Points on a hilly landscape, in no order, each with its height.
A ball rolls from a point to whichever of its 6 nearest points has the largest drop for the distance, and stops where none of them is lower. Distance is the straight distance between rows; heights are no part of it.
Q_434: [132 136 159 105 201  99  49 164 143 152  84 123  91 101  86 157 111 101
  61 129]  (h 2.71)
Q_845: [165 118 103 152 100 165 148  91  88 122 172 125 166 167 135  87 140 115
 149 157]  (h 1.81)
Q_141: [ 54 149 116 134  80  95 171 122 131 138  85 107 117  69 137 157 172 167
  92 125]  (h 3.66)
Q_42: [118 119 139 117 124 114 136 143 147 127 150 134 122 126 158 132 129 146
 134 113]  (h 3.99)
Q_139: [154 100  87 149 106 186 179  89 127 106 186 116 168 199 149  96 131 159
 162 147]  (h 2.53)
Q_781: [142 131 124 151  91 161 163  87  78 127 156 111 168 136 132  94 171 141
 139 167]  (h 3.03)
Q_942: [131 114  86 133  94 188 209  80 122 112 175 107 167 177 152 103 156 174
 151 148]  (h 3.06)
Q_778: [110 118 113 116 110 134 183 127 178 107 187 146 132 147 167 140 129 182
 156  87]  (h 1.86)
Q_957: [201 147 138 148 104 150  86 100  61 138 116 136 142 123  93  51 139  56
 134 175]  (h 4.68)
Q_663: [171 112  97 145 120 168 153 105 122 117 183 129 151 205 153  86 100 143
 177 138]  (h 2.77)
Q_594: [146 128 144 120 171 119  79 158 117 137  98 124 108 130 110 120  98  88
 114 126]  (h 2.14)
Q_129: [ 94 132 139 122 134  87 103 156 150 144  97 125 115  82 130 159 164 130
  86 124]  (h 3.81)
Q_2: [158 116 131 141 127 154 119 117 106 122 159 127 139 158 136  89 112 113
 152 140]  (h 3.40)
Q_683: [127 129  98 129 105 153 195 100 142 106 184 116 152 151 160 130 143 178
 153 115]  (h 4.38)
Q_343: [167 143 145 137 128 147  77 126  81 132 124 132 144 127 115  83 132  78
 133 164]  (h 3.73)
Q_984: [165 108 153 124 184 142  93 150 112 122  99 136 113 156 101 139  62  81
 136 126]  (h 3.12)
Q_709: [ 93 160  84 149  76 158 188  65  56 137 110  80 167 126 109  90 176 149
 127 172]  (h 0.24)
Q_239: [135 121 142 106 185 107  86 166 161 133  94 129  90 129 106 152 100 101
 103 107]  (h 3.22)
Q_124: [ 90 147 123 146 103 111 163 128 119 137 115 113 126  85 143 149 174 144
 120 126]  (h 2.89)
Q_528: [127 111 115 112 141 131 147 141 182  93 162 146 123 161 155 138  92 152
 166  75]  (h 0.47)
Q_592: [105 138 103 135  93 149 204  92 110 123 159 110 158 126 144 128 155 180
 146 131]  (h 5.33)
Q_970: [170 148 126 150  89 161 118  94  58 135 139 114 160 133 120  78 160  94
 136 178]  (h 4.28)
Q_117: [ 77 164 120 146  89 113 168 124  87 144  85  90 130  69 132 139 167 149
 107 135]  (h 3.60)
Q_625: [ 70 150 124 134 111  72 128 146 143 140  81 116 114  54 121 174 176 154
  74 128]  (h 4.89)
Q_727: [123 107 129  94 164 113 117 146 202 104 134 156  86 156 136 177  74 139
 146  77]  (h 4.94)
Q_995: [173 121 153 135 166 138  81 142  92 140 101 125 126 145  99  95  93  67
 140 143]  (h 2.60)
Q_989: [102 119 126 120 123 116 157 138 170 126 158 143 111 117 158 151 130 160
 131  94]  (h 1.71)
Q_392: [185 127 135 149 111 159  86 111  71 130 141 131 149 151 111  64 116  77
 148 157]  (h 4.25)
Q_947: [158 113 151 101 204 115  80 144 162 130  87 126  84 132  86 185  59 104
  99 117]  (h 3.74)
Q_883: [109 161 146 155 100 120 128 119  72 154 108 116 142  79 127 113 171 113
 112 153]  (h 3.07)
Q_996: [169 107 135 123 178 145 110 143 124 105 118 144 120 185 122 135  52 103
 160 123]  (h 4.24)
Q_745: [ 81 125 131  95 129  89 123 150 191 122 124 152 110 101 137 170 133 149
 103  97]  (h 6.30)
Q_796: [ 84 140 140 131 113  83 140 152 158 141 104 128 110  83 144 171 160 156
  92 117]  (h 4.50)
Q_33: [105 148 112 146 101 147 173  86  78 137 134  91 168 116 124 109 171 156
 134 153]  (h 5.16)
Q_132: [147 134 158 124 161 117  63 157 105 157  95 132 118 107  93 115 125  78
 105 145]  (h 1.25)
Q_976: [179 117 133 132 147 153  99 134  98 108 132 143 140 172 114  87  84 101
 166 144]  (h 4.84)
Q_877: [202  93 125 145 147 170  99 120 105  98 143 150 151 213 108  83  52  97
 182 141]  (h 1.20)
Q_820: [173 151 147 150  96 133  99 111  41 157 115 126 146  91 103  68 164  64
 121 185]  (h 5.37)
Q_532: [ 98 134 113 134  99 120 181 118 165 122 151 127 141 112 166 149 139 185
 142  97]  (h 4.86)
Q_629: [ 82 132 143 110 147  75  89 155 160 148  88 129 101  69 113 176 161 133
  63 130]  (h 5.64)
Q_260: [144 134 145 148 114 137 117 124  89 133 141 122 147 128 131  90 148 104
 139 155]  (h 3.24)
Q_436: [ 86 119 120  89 134 106 125 139 226 109 138 159  96 131 140 170 113 156
 124  65]  (h 5.02)
Q_78: [151 106 142  95 200 126 107 153 181 110 104 140  94 165 108 177  52 119
 138  97]  (h 4.34)
Q_358: [ 64 120 118 101  99 101 158 130 211 132 146 160 110  97 151 177 138 168
 131  77]  (h 4.40)
Q_340: [146 117 133 116 167 134 106 156 147 121 134 144 113 162 127 134  81 123
 149 108]  (h 4.82)
Q_538: [113 126 143 134 132 112 112 146 110 142 118 133 116 109 132 135 152 125
 114 128]  (h 1.21)
Q_26: [ 62 126 110 112  97  80 149 139 194 130 113 144  98  66 140 186 157 162
  97 104]  (h 5.74)
Q_964: [105 131 144 103 148  92  99 157 173 139 119 133 105 123 129 155 128 129
 101 102]  (h 4.88)

For each start below, name the point where the ball stops.
Q_745 | Q_528
Q_592 | Q_845
Q_984 | Q_538
Q_995 | Q_538
Q_434 | Q_538
Q_42 | Q_528
Q_358 | Q_528
Q_141 | Q_538
Q_532 | Q_528

Call two points neighbours if one is among the 6 nearest of the other. Go from one point of each pair to the other, from neighbour to neighbour, staying as low as possible. Name the highest point that can't be avoided.
Q_877 / Q_709 | Q_781
Q_528 / Q_845 | Q_42
Q_877 / Q_845 | Q_663
